Points, in no order, along strands that fork and pass close to each other.
(in the rows, 128 means zero)
Two points are linked if the straight distance between their rows is under 164. Some points are linked to none.
(72): [ 98 159 128  86 113 113 120 155 160 134 110 129  98  68 156 157 156  82
 105 171 136 132 167 142 151 129 172 146  97 102 119 113 128 132 133 164
 165 119 145 158 171  99 129  76 157  86 112 152 126 157 108 145 167  72
 139 137 100 118 125 135 178  91 157]
(991): [139  91 168 168  93  91 148 151 116 148 142 131 129 109 152  95 141 153
 105 128 102 109 195 134 143 142 135 157 154 123 153 145 137 160 102 142
 133 161 159 102 130 107 147  86 124 118 110 110 153 117 166 112 111 135
 114 141 133  82  90 150 126  89 113]
(661): [145 136 111  71 212 167 130  64 136 150  98 120 110 136 103 129 144 126
 113 127 117  92  82 137 107 137  78 108  92 133 159 102  96 117 178  99
 141 126 163 141 123 167 154 164 125 120 116  64  81 109 117 149 106  96
 149  95 135 171 159 113 146 156 139]
(668): [110  43 173 104 157 119 130 172 126 160 108 142 124  99 112  61 161 169
 138 171 130 105 144 132 202 115 160  79 138 158 126 142 183 127 172 100
 126 182 131  98 122 129 126 112 153 105  97  61 131 156 161 160  89 107
 104 133  96 124 101 161 150 115 117]
(357): [162  51 132 163 139 128 108 129 100 157 142 112 148 198  95  27 145 162
 152 123 143 127  97 101 137 173 123 137 178 176 127 139 148  98 121 153
 107 161 126  87  92 145 154 134  95 131 160  49 181  97 183 103  76 190
  96 131 149 128 133 141 132 120  81]
(986): [119 182 110 107 138 138 153  95 145 113 127 126 110 102 144 190 112 105
 121 111 130 114 146 151 135 134 119 151 100 102 121  98  91 152 130 126
 143 123 161 170 139 167 138 145 112 108  94 112  89 108  81 145 134  69
 158 137 136 127 155 103 132 136 140]
(70): [144 147 119 113 120 129  89 109 134 134 130 118 110 134 111 115 123 117
 118 150 124 144 107 125  72 124 103 124 117 122 130 116  83 131 119 149
 147  86 113 129 126 105 129 131 153 142 166 171 148 132 136  96 179 155
 137  92 138 125 126 134 142 106 166]
(266): [138 149 117 154  61  75 113 166 128 155 180  69 135 123 140 180  81 101
 104  92  95  92 184 100  71 106 115 111 152  60 145 150  73 171  62 144
 111  83 175 118 151 121  91 142  93 102 104 178 121 125 121  75 194 161
 173  55 161 105 127 124  61  55 153]
(14): [148 146 130 175  59  72 135 125 112 138 151  97 131 133 147 137  74 133
 114  84  91 110 176 127  88 122 110 154 156 110 161 125  93 158  92 161
 124 102 137 122 142 115 114 144 111 113 129 176 153  95 143  93 159 168
 118 124 160  73 123 127 107 100 127]
(160): [138 149 138 146  54  79  97 146 119 141 156  89 134 121 124 154  77 130
 124 113  96 114 167 106  89 104 133 118 152  91 142 129  86 170  81 153
 126  91 141 122 164 109  98 136 120 113 127 200 138 117 142  93 191 163
 151  98 157  82 129 134  89  66 145]
(557): [143  46 178 122 159 134 140 142  95 144 128 114 159 134  64 112 147 167
 191 128 147 123  80 124 172 147 137  87 140 194 117 140 165 120 143 104
 112 173 129  88  85 159 127 158 125 151 123  38 106 131 164 174  63 142
 128 138  99 168 100 142 111 131  70]
(231): [102 122 150 103 160 158 147 157 154  94 126 167 131 107 106 196 143 113
 171 150 165 121  99 129 175 128 145 111  83 152  79 135 159 116 152 119
 129 129 115 103 108 147 115 117 127 160 108 120  68 178 104 196 104  58
 157 147  76 159 117 117 126 173 104]
(567): [144  96 190 132  63 120  91 120 110 125 118 127 136 105  91 130 103 146
 175 151 118 157 112 127 137  71 152  97 140 161 124 146 149 130 131  98
 119 161  95 120 129 137  96 147 177 174 142 144 145 131 180 129 162 144
 124 100 106 142  92 144  91 133 135]
(337): [ 91 114 158 116 109 128  91 133 138 143  77 131 109  69 114  74 122 150
 103 165 140 145 124 118 187  71 184  84 124 142 125 114 158 138 185  92
 142 143  73 139 184  85  89 117 199  81 146 154 185 163 146 132 151 123
  87 125 111 123 140 174 171  90 151]
(81): [111  53 129 123 177 150 114 181 143 161 116 150 130 137 106  43 186 146
 131 158 149  92 121 117 197 150 165 105 132 163 103 132 177 106 157 141
 127 171 121  84 122 110 144  89 127 102 129  75 137 150 147 160  62 119
  70 163 112 117 126 159 182 111 114]
(392): [145 141 140  94 119 119  91 114 146 134 131 118 112 112  99 152 125 101
 123 156 118 122 140 131  90 119 113 110 105 113 138 126  86 140 121 140
 158  93 142 138 146 118 123 140 153 136 133 163 123 141 122 124 184 108
 177  76 123 136 116 127 129 104 151]
(635): [153  44 160 157 119 103 134 163  99 120 166 117 142 155 113  81 161 143
 147 165 128 136 133  95 130 155 131 164 174 144 137 176 165  74  56 161
 100 151 142  67  85 126 135 103 108 179 178 108 154 141 185 114 120 183
 140 103 114 124  73 131 118 129  85]
(103): [111 139 119 162 119 111 164 126  95 172 156 110 122  84 209 116 131 148
  96  49  94 109 231 159 176 171 118 170 151 113 172 124 110 194 110 128
 136 210 156 117 104 137 162 102 108  78  67  65 146  89 122  98 103 137
 134 156 159  80 116 140 136  71 107]
(116): [ 91 200 140 159  60 101 173 116  93 117 120 124 142  66 190 232  71 139
 148  56 110 164 203 181 197 110 159 139 131 104 119 108 122 202 116  93
 134 153 101 171 140 131  92 134 145  82  69 145 110 108  91 129 136  90
 145 168 148  91 155 113 115  98 133]
(590): [106 150  91 176 117 175 147 149 122  85 143 163 155 180 144 149 132 141
 147 134 166 186  94 102 132 138 144 147 146 129  84 135 159 101 115 138
 123 105  79 136 122 105 110  79 107 150 165 202 152 123  99 121 144 167
  87 189 118 133 141  87 109 174 120]
(407): [125  88 170 118  62 147  75 121 122 121 121 130 145  83  87 126 118 115
 186 190 150 184  99 142 156  61 165  84 126 176  99 144 170 113 132  86
 118 155  75 115 118 128  87 134 201 180 166 164 150 159 168 149 167 142
 114  85  90 183  93 146  93 151 145]
(457): [143 116 148  67 193 161  97  81 137 153 103 140 120 115  85 141 145 114
 135 165 135 113  76 143 136 123  86  88  84 156 135 115 123 107 186 100
 139 128 137 117 114 171 127 166 154 142 113  80  84 140 122 165 122  79
 159  83 104 191 138 119 137 175 133]
(155): [132 154 113  92 118 122 111 135 163 141 142 113 110 104 122 163 140  79
 114 180 120 129 164 122  84 135 140 127 100  86 129 134  74 132  87 162
 163  85 156 144 157  92 131  92 148 115 124 175 114 157 111 136 188  99
 196  85 126 123 127 133 141  83 165]
(113): [124 190  84  78 181 184 101  85 124 115 105 169 131 153 139 143 154 113
  83 167 152 147  47 112  87 109 124 112 105  91 124 119 131 133 166 133
 141  87 118 173 111 108 150  99 166 128 146 157 113 198  96 127 149 122
 154 121 105 138 162 131 158 158 154]
(566): [ 92 119 173 133 113 137 165 167 148  93 109 154 161 108 113 207 112 128
 200 133 167 154 102 138 178  96 170 100 103 168  81 135 157 131 141  86
 125 138  89 104 125 141  77 136 155 168 102 138  65 180 113 196 112  67
 153 150  78 166 116 120 109 175 111]
(969): [ 94 167 112 113 120 130 130 169 161 109 125 160 103  61 182 149 165  83
 100 141 137 128 168 129 156 142 188 168 114 100 100 114 147 126 117 185
 157 133 155 141 157  97 144  39 142 107 114 155 121 168  87 143 135  72
 110 176 109 110 125 124 180 116 149]
(812): [104 119 170 150 107 134 157 148 128 118  97 154 147 110 115 187 105 163
 183 114 143 137 120 146 177 102 174  87 104 162  96 118 151 148 158  76
 119 151  79 123 126 124  99 144 162 145 101 111  93 130 124 172 105  98
 116 168  89 149 130 131 114 153 106]
(772): [148  95 197 148  56  90 109 121  97 127 134  94 143 102  84 159  84 152
 169 130  86 147 110 126 120  74 142 108 149 130 153 153 136 144 103  80
  96 165 123 122 143 144  89 172 160 173 125 159 134 126 185 106 165 168
 146  94 121 135  95 150  69 118 121]
(890): [128 195  84 172 122 110 167 129 145  71 160 140 156 146 165 181  66 118
 125  64 136 127 148 123 119 135 120 169 142 107 112 128 113 129 109 143
 102  86 123 154 130 150 116 155  93 128 117 165  99 113  75 125  97 110
 127 156 155 119 161  91  95 176 100]
(651): [119 102 116 141 176 153 122 183 143 129 128 167 128 145 127  80 192 133
 124 141 157 111 117 117 159 176 161 133 122 150  96 119 168 113 137 175
 124 156 139  90 119 105 162  65 106 117 136  96 124 134 122 151  70 124
  79 176 110 122 127 142 171 115 110]
(594): [144 181  97 182  77  87 150 123 118 129 159 119 140 133 179 137  76 122
 106  44 105 106 173 137  95 152 112 183 149 114 152 115  88 157 105 156
 110  94 134 142 135 127 130 134  95  97 128 158 152  83 107 103 121 153
  98 167 172  77 148 104 115 121 129]
(27): [128 221  66 184  92 126 156 114 122 101 153 143 143 134 179 162  69 127
 109  31 118 127 156 120 104 148 130 180 140 102 125  95  98 167 109 152
  91 101 121 162 143 126 129 137  90  99 115 176 125  82  79 112 103 141
  94 206 167  87 182  95 112 152 115]
(948): [110 175 154 141  89 121 103  95 127 123  83 121 123 100 105 166  75 149
 143 114 130 145 119 141 136  92 148  94 101 135 126  87 107 172 171  92
 139 102  80 172 162 115 103 154 173 107 120 156 137 111 125 127 162 118
 118 132 131 151 142 131 136 111 149]
(503): [ 93 180  89 111 152 175 140 151 144 108 105 177 105  93 185 143 164  99
 101 109 133 119 135 111 158 153 188 138  92  98 105  88 149 126 130 162
 127 151 141 146 152  98 153  65 127  88 108 140 113 137  94 146 104  97
  90 222 113 103 152 137 173 135 132]
(87): [114 198 123 124 105 132  72 100 131 151 100 128 112 139 112  98 107 131
  97 137 122 153  93 114  66 111 116 122 106 106 135  95  74 161 133 134
 135  68  92 156 140  80 129 110 164 120 162 179 169 124 140  86 180 162
 117 110 169 126 148 150 174  87 159]
(682): [148  39 161  91 128 158  69 122 122 170 115 127 129 121  82  38 154 127
 158 183 148 135 100 127 156 102 123  79 138 188 115 138 181  86 149 105
 115 175 117  94 105 147 126 130 160 150 164  81 153 145 182 139 117 144
 101  89 121 170  96 163 128 145 132]
(2): [137 177 104 131 128 136 131 118 143 100 132 138 115 135 142 136 122 114
 113 120 134 140 124 133  83 126 125 155 124 113 116 110 102 133 125 156
 143  72 121 153 133 114 134 104 128 128 143 177 143 131 109 103 150 125
 124 146 140 103 150 115 138 141 159]
(713): [ 98  93 145 115 108 105 121 121 137 169  88 108  95  90 142  31 137 143
  77 141  96 112 167 132 166 107 141  87 144 122 160 109 128 155 167  98
 160 171 122 161 175  87 135 111 148  60 105 104 167 120 160 118 143 139
 114 100 153  97 128 176 176  52 150]
(547): [142  96 147  87 144 121 134 161 157 140 135 133 103 104 124 117 183 110
 117 161 130 101 180 140 125 154 128 150 115 136 140 147 139 109 125 169
 153 143 177 101 139 127 165  88 118 138  98  98 106 134 131 162 136  82
 157 105  92 131  90 132 146 117 140]
(166): [149 141  68 101 202 131 148 114 151  83 158 135 130 176 159 126 160  98
  71 139 141 115 126 119  70 157  82 198 125 102 142 160  88 112 111 160
 139  91 167 148 119 130 187 132  92 154 150 140 124 141  79  99 111 120
 156 121 141 120 139 115 112 157 160]
(278): [114 224  93  78 157 150 106  90 147 117 104 152 127 137 139 162 126 109
  87 167 137 153  74 114  87 105 132 130 101  64 126 113  90 160 144 134
 144  81 136 214 128 113 140 102 180 106 123 158 106 191  91 124 160  98
 180 116 119 129 169 136 159 135 142]
(779): [117 231  87  98 156 162 151  71 144 107 115 141 116 124 150 192 114 100
  96 127 138 133  94 122 106 115 125 140 107  74 112  84  86 156 125 129
 134  96 155 202 142 136 154 132 137  96 102 140  87 146  74 126 137  83
 157 159 131 111 178 120 139 153 143]
(379): [162 104 170 142  84  86 144 143 116 101 143  93 142 126 107 170  92 123
 167 116 110 138 123 122 106  98 103 125 146 126 141 168 131 113  90 117
 108 127 122 112 130 159  79 185 133 177 123 150 108 134 167 126 158 139
 164  89 126 136  99 118  79 141 106]
(115): [154 104  89 144 106  96 126 141 115 127 167 107 119 179 151  95 125 123
 109 118 113 127 154 110  76 155  97 173 170 118 146 162 114  77  66 191
 123  91 141  94 120 110 131 141  92 160 173 166 158  99 136  76 151 196
 127  95 145  85 110 115 116 127 135]
(463): [111 174  78  88 195 196 130 113 123 124  91 174 118 149 151 105 174 103
  82 142 126 118  76  99 108 134 140 101 101 111 128  83 149 108 162 143
 137 132 135 142 123  91 163  72 141  90 141 137 110 138 121 144  98 129
  94 187 106 117 176 142 178 153 124]
(938): [142 125  96 112 187 162 126 128 139 125 133 145 115 168 130  94 179 137
 108 129 149 119 105 122  88 174 101 158 127 144 120 124 126 100 135 165
 129 115 143 112 110 127 169 109  97 147 154 118 140 115 126 114  98 131
 109 145 137 125 141 114 138 140 134]
(752): [158  47 199 141 135 102 157 145  92 132 139 104 148 132  83 113 140 163
 176 133 140 133  97 118 149 134 131 121 152 169 129 165 159 116 114 106
  94 169 137  90  86 155 125 149 128 165 137  54 141 148 190 136  87 164
 139 138 119 156  83 142  96 132  71]
(877): [115 127 147 126  89 109  85 128 131 176  92 104 107  98 128  72 117 137
  89 137 100 112 158 116 124 111 132  87 127 115 158  98  97 179 130 121
 153 139 128 154 170  72 132 119 148  82 123 137 168 104 156 108 172 153
 126  87 152 102 113 173 153  36 154]
(1004): [113  84 190 157 129  91 142 104  99 172 126 106 101 110 108  70 126 190
 120 117  58 132 148 174 190  88 121  67 161 107 163 114 152 162 167  19
 119 206 124 132 108 160 139 149 126  94  54  57 160 116 192 119 105 150
 135  94 168 108 107 174 112  89 103]
(1002): [128 118 138  76 191 172 112 110 151 125 119 161 120 120  95 181 148 100
 152 174 159 124  78 142 152 116 109 100  84 147  98 127 137 107 172 110
 135 125 118 115 112 171 119 147 144 166 113 116  82 170 108 173 120  60
 175 108  75 182 129 116 124 193 135]
(896): [124 113  93 107 211 168 128 163 152 119 145 167 128 161 134  86 214 134
 110 147 158 117 113 122 118 191 121 152 122 140 106 128 152  92 131 187
 131 138 161  90 108 115 193  64  86 137 148 102 126 132 111 137  87 124
 104 154 116 135 124 120 151 132 123]
(952): [143  79 111 155 114 134  95 109  87 140 141 123 141 210 124  63 114 153
 150 128 147 149  98 108 101 163 105 154 171 170 134 147 142  67 102 141
  90 144 108  99 106 143 143 159  97 154 184  92 195  90 170  85 122 219
 104 118 138 132 127 110 123 130  93]
(518): [155 116 137 147 140 111 147 108 122 145 137 105 133 166 124 109 112 161
 124  76 117  92 143 150 113 168  88 133 125 136 166 120 110 145 136 134
 115 139 151 109 110 168 134 172  90 117 112  60 121  76 139 129  87 132
 120 134 151 122 139 116 110 120  99]
(98): [145  32 176 165 112  99 141 146  81 120 159 111 167 138  93  98 142 147
 177 158 138 146 106  95 148 131 152 147 176 162 123 173 167  80  69 113
  83 172 137  74  88 136 133 119 130 173 178  83 181 159 209 126 103 202
 145 125 115 156  65 144 109 139  66]
(397): [104 143 149 154  94 140 119 119 131 126  77 145 133 115 106 165  96 159
 164 112 141 143 109 137 168  86 174  83 115 159 101  93 150 140 180  77
 127 134  67 148 150 115  98 148 178 128 113 150 125 125 127 148 131 114
  83 159  99 148 144 138 126 143 132]
(875): [106 176  84  84 188 187 138 115 136 122  94 162 116 125 147 148 161 103
 100 123 120 112  94 116 138 150 141 111  80 108 115  78 140 120 146 127
 126 148 156 155 138 117 164  93 123  92 105 101  85 116 109 160  95  93
 105 193 113 121 171 142 167 161 110]
(558): [123 192 125 191  66 115 164  95 109 119 115 117 149 133 143 193  46 165
 153  36 123 121 150 158 145 125 137 142 117 125 138  96 112 183 143  87
 110 123  95 160 148 132 111 173 122 104  92 134 119  68 109 124 106 129
 106 180 146 103 165 105 102 140 113]
(716): [155 109 140 141  77  69 134 157 114 149 165  73 121 118 117 175 114 111
 116  94  72  87 171 126  86 103 103 115 147  68 163 149 102 164  78 118
 117 116 186 122 149 152 104 169  91 124  98 153 106 130 142 104 175 143
 195  54 139 121 103 118  59  66 138]
(156): [144 187  89 155 133  69 177 127 149  80 168 118 139 143 173 187  55  72
 117  74 116 113 178 133  96 123  82 159 147  94 133 154  84 130  90 142
 119  82 158 163 114 167 111 183  83 123 113 157  91 113  66 120 115  95
 152 111 155 129 138 103 103 148 124]
(205): [115 172  71  89 190 207 123 106 111 122 110 166 133 174 149  91 187 112
  72 165 146 142  61 103  84 126 125 127 115 106 128 119 144 116 159 153
 155 107 123 143 107  85 161  69 137 115 170 148 143 161 119 112 121 150
 114 161 109 128 160 124 162 158 148]
(924): [120 145 137  99  91 103 119 169 160 133 148 118 115  65 142 177 146  74
 120 167 117 142 206 120 132 126 171 148 116  94 120 135 119 142  85 172
 176 120 162 142 167  93 120  68 138 114 102 172 106 162 104 151 182  73
 175 102 112 100 109 134 144  79 163]
(313): [157  69 122 157 105 107 130 153 114 137 168 113 128 175 136  69 154 134
 120 152 118 117 158  99 102 162 119 178 179 131 150 170 144  72  56 194
 109 125 144  72 107 112 139 115  98 168 181 133 161 113 171  94 140 189
 121 102 137  93  89 129 118 120 112]
(626): [137 182  65 161 120 107 126 107 113  98 145 114 135 196 164 123  94 120
 109  85 129 155 109 119  62 144 100 181 159 117 134 133  97 111 107 158
 108  65 101 153 129 114 125 157  82 133 163 191 173  86 106  70 141 199
  96 147 175  96 149  97 111 160 143]
(663): [120 151 134 124 125 127 177 129 136 103 127 133 131 101 144 204 105 121
 148  94 135 109 165 146 164 149 125 142  92 111 123 126 122 154 115 123
 134 141 153 139 121 167 126 153  98 129  91  90  69 114  91 167 100  54
 166 153 124 137 132  96 115 144 115]
(224): [148 146 110 141 133 100 163 120 122 129 160 118 133 145 166 140 111 133
 113  56 101  82 171 148 114 180  81 167 128 110 156 137  88 147 115 153
 108 129 171 116 116 162 152 164  79 104 113  77 113  80 101 123  90 119
 124 141 155 121 136  94 105 125 103]
(732): [118  63 174 118 160 141 134 167 121 145 109 138 147 119  88 110 147 164
 178 144 154 114 108 129 192 121 159  75 121 180  97 134 182 124 160  96
 121 172 104  96 103 134 120 139 148 135 119  70 112 151 140 175  73 105
 105 149  90 154 110 155 136 132  94]
(374): [145 161  72 138 121  99 123 115 130 124 155 108 117 178 150 102 117 117
  88 103 119 127 125 128  43 149  92 173 148 105 147 136  72 122  89 176
 127  64 130 135 128  94 146 141  95 134 173 184 165  99 112  62 157 192
 111 121 169  78 135 126 126 118 159]
(698): [ 99  99 134  97 147 131 115 120 143 167  65 108  86  82 119  48 146 125
  88 154 111 106 133 123 164 108 134  94 116 134 161 106 134 139 193 106
 154 156 121 141 165  99 128 117 152  70 127  98 140 133 145 131 127 127
 104 111 136 134 151 160 199  83 145]
(608): [119 177  94 146 143 171 138 128 138  75 136 157 137 160 143 159 130 123
 115 134 152 161  99 119 110 118 136 147 124 118  94 115 130 115 132 143
 139  83  95 147 128 116 124  90 118 140 146 200 135 137  93 112 143 138
 122 175 127 114 149  95 119 173 135]
(886): [145  76 111 139 176 158 105 122 130 174 126 129 135 182  88  37 164 149
 133 123 139 119  85 106 128 166 117 113 157 177 118 114 149  99 152 136
 120 152 113 105 104 136 158 124 104 126 158  74 146  98 161 114  73 171
  80 148 156 134 154 137 151 124 116]
(232): [139 172 146 168  70 109 111  98 123 110 111 111 127 139 109 152  70 150
 152  97 130 141 117 139 106 100 130 127 134 143 130 109 102 151 147 116
 130  99  82 148 145 129 101 160 142 135 131 173 143 101 137 104 156 145
 104 135 144 123 140 114 113 134 136]
(667): [124  92 182 187 113  98 174 172 110 105 143 128 172 115 118 148 135 163
 164 132 152 136 130 125 172 138 159 139 150 150 112 148 166 131 105 133
 112 144 123  83  99 105 113 103 131 151 132 100 125 154 149 152  86 133
 117 169 116 128  98 133 117 140  88]
(200): [110  94 146 147  78 156 106 155 123 110 137 135 152 117 118 131 136 117
 188 186 161 182  99 130 148  85 153 128 143 170  84 160 171  85 108 112
 126 133  79  99 105 127  84 103 163 185 178 169 143 171 148 149 161 129
 124 113  90 160  93 112 107 160 139]
(286): [125 117 130  71 158 139 120 126 148 154  98 126  94  99 127 111 175 102
 107 161 123  96 151 145 132 140 122 125  98 134 145 117 129 117 161 143
 167 133 173 128 143 129 159  99 132 104 102  81 108 124 128 153 132  86
 147 106 108 150 121 133 169 115 146]
(426): [126 106 154  81 134 128 107 122 132 164  80 106  95  79 122 107 156 123
 111 159 110 111 158 141 150 113 128  90 103 133 168 113 136 141 170 107
 161 158 156 131 148 128 136 128 152  87 102  89 126 115 146 153 155 100
 149  91 108 146 110 147 156  81 149]
(400): [137 127 110 105 194 159 136  90 135 155 114 111 118 145 111 110 148 148
 116  92 112  85 115 148 109 162  92 118  99 140 156  98 100 130 158 110
 130 132 165 127 116 160 157 168  95 110 115  56  96  71 132 148  91 108
 126 134 154 143 162 116 145 129 127]
(346): [102 103 125 156 112 161 129 172 132  94 153 159 149 135 137 138 156 120
 170 195 165 197  95 119 145 122 139 153 148 157  77 181 180  64  89 125
 135 113  83 100 110 124  85  82 123 185 186 190 140 172 110 136 165 127
 103 128  97 153 102  97 129 165 139]
(228): [157 160  91 148 147  72 185 125 137 107 169 117 148 165 172 164  79 101
 117  55 101  88 163 140  96 156  71 154 133  98 140 153  89 128 102 148
  92 101 163 146  99 174 133 204  63 128 113  95  89  98  81 127  87 108
 141 110 157 139 132  88  90 152  91]
(269): [157 114  66 121 188 121 128 124 135  82 156 121 144 199 153 130 133  91
 108 136 140 140 115 111  66 155  76 178 140 108 134 177 103  88  97 154
 135  72 133 142 114 141 145 175  89 173 171 170 143 128  82  71 137 154
 146  95 142 131 120 119 107 165 148]
(745): [109 196 122 187  62 101 186 120 116  95 128 122 164 106 163 230  37 142
 154  37 119 141 167 148 164 108 138 153 125 108 122 113 114 183 116  92
 112 126 102 164 148 136  83 153 123 101  91 154  86 104  84 141 114  98
 132 178 139 108 162  99 105 151 110]
(184): [110 168 146 126  84 116  62 111 134 184  94 117 109 123 110  84 100 135
  92 141 106 123 132  97  78 111 124  91 101 110 150 101  69 175 118 137
 142 108 106 140 152  66 123 131 159 112 156 162 165 107 161  92 186 172
 120  85 180 128 134 165 166  41 154]
(495): [112 129 136 125 139 122 182 136 105 128 127 127 138  89 151 187 117 157
 149  68 128 122 170 171 201 158 132 118  88 120 137 114 143 168 126 104
 122 184 156 129  98 157 136 149 101 108  69  49  65 107  99 174  81  88
 167 161 123 127 117 114 124 120  97]
(914): [147 117 121  77 174 124 148 139 167 104 163 137 106 130 122 139 166  94
 117 159 140 102 156 142  99 160 102 165 108 131 133 158 109 102 103 165
 152 113 173 111 127 142 160 109 109 158 120 121 104 141  98 147 131  80
 175 100 116 134 109 109 132 142 141]
(32): [143 116 127 129 148 157 110 119 135 143 112 135 122 153 106  89 149 145
 137 129 143 121 104 125 116 149 119 129 132 164 124 109 138 106 156 138
 131 121 119 116 113 138 134 127 121 139 150 111 147 105 150 125 108 137
 103 139 128 132 138 125 139 136 136]
(973): [141 137  73 140 154 134 121 106 116  88 142 120 144 207 157 133 121 115
 124 116 143 157  93 110  73 151  84 174 147 115 131 156 113  94 114 139
 120  82 103 153 124 134 131 173  92 162 173 173 162 103 101  76 133 186
 114 131 149 131 144  91  98 167 136]
(210): [101 139 100 173 104 175 132 150 119  74 146 136 158 159 136 161 104 128
 171 151 163 212  93 123 127 111 138 159 161 142  91 172 152  76 100 111
 124  95  72 133 126 128  76 112 121 172 174 216 142 150 101 119 171 158
 100 135 107 152 126  95 109 188 135]
(817): [127  80 135  93 135 178  67 102 127 158  98 136 134 102  79  73 151 110
 162 179 167 148  76 140 164  95 123  70 114 185 110 124 187  79 171  88
 114 153  98 100 111 145 110 140 178 150 163 100 142 158 147 149 122 138
  84 106 107 197 125 145 129 154 140]
(479): [132 190 115 193  77 121 128  93 119 131 117 119 130 143 130 148  75 163
 137  65 129 134 118 132 117 119 144 136 129 138 127  85 114 170 154 115
 121 101  86 162 155 113 118 148 130 114 113 165 150  80 123 106 122 158
  84 186 154 100 169 119 119 137 129]
(644): [134 152  84  85 212 151 154 115 166  97 150 146 114 146 149 150 165  94
  94 150 146 108 124 131  93 158 107 179 110 107 126 144 100 107 115 158
 141 110 179 142 127 144 185 110 108 141 114 119  96 151  76 130 117  85
 168 125 118 125 140 111 140 163 149]
(1000): [173  98 148 116 108  92 134 151 128 124 170  84 119 118  99 169 122  92
 138 130  91 111 137 110  80 110  97 107 145  89 137 166 117 117  75 129
 121 111 166 102 143 160  89 191 116 170 112 166  88 149 144 109 166 124
 199  42 124 146  94 120  63 116 132]
(614): [103  49 190 119 132  83 128 129 107 171 120 126  84  84 105  46 151 183
 109 159  64 126 151 156 200  78 144  56 161 108 161 127 168 135 180  28
 115 207 117 131 141 151 123 129 152  93  68  83 165 137 181 140 122 138
 135  79 152 115  92 184 127  90 118]
(202): [109  29 187 102 136 100 136 154 117 164 120 133 103  96 120  20 161 168
 104 178  95 106 157 132 208  99 167  79 162 124 140 141 171 126 172  81
 129 194 115 113 150 121 125  94 154  88  98  77 165 150 181 141 111 116
 106 113 127 107 102 187 152 103 125]
(270): [142  95 154  78 152 169  77  79 130 152 100 135 137 101  71 126 129 113
 164 160 157 146  68 154 148 107 101  71  98 179 117 123 155  99 180  85
 127 146 109 100 106 172 109 177 175 164 135  89 107 143 133 160 124 114
 113  83 106 213 132 129 112 178 133]

Follow the links from the first point to the second, and from the first to the third. Name the last point that the two ways share.
(266) / (503) / (644) => (70)
(547) / (663) / (772) => (70)
(594) / (817) / (948) => (457)
(682) / (948) / (27) => (457)

A fork is a point with three links, a tip a point with one. Leave the first point through the second and follow the links. Name the first fork or tip that comes.
(567) / (407) => (70)
(608) / (590) => (457)
(973) / (626) => (668)
(566) / (812) => (116)
(668) / (81) => (952)

Name the points in between on the shortest way along the links from the first point to the second, in order.
(81) / (269) => (668), (732), (557), (752), (98), (635), (313), (115), (374), (626), (973)
(228) / (698) => (156), (890), (27), (594), (14), (160), (266), (716), (1000), (379), (772), (567), (407), (200), (346), (210), (590), (608), (2), (70), (87), (184), (877), (713)
(200) / (463) => (346), (210), (590), (608), (2), (70), (392), (155), (924), (72), (969), (503), (875)
(14) / (479) => (594), (27), (890), (156), (228), (224), (518), (400), (661), (457), (1002), (231), (566), (812), (397), (948), (232)
(952) / (732) => (357), (886), (32), (938), (896), (651), (81), (668)
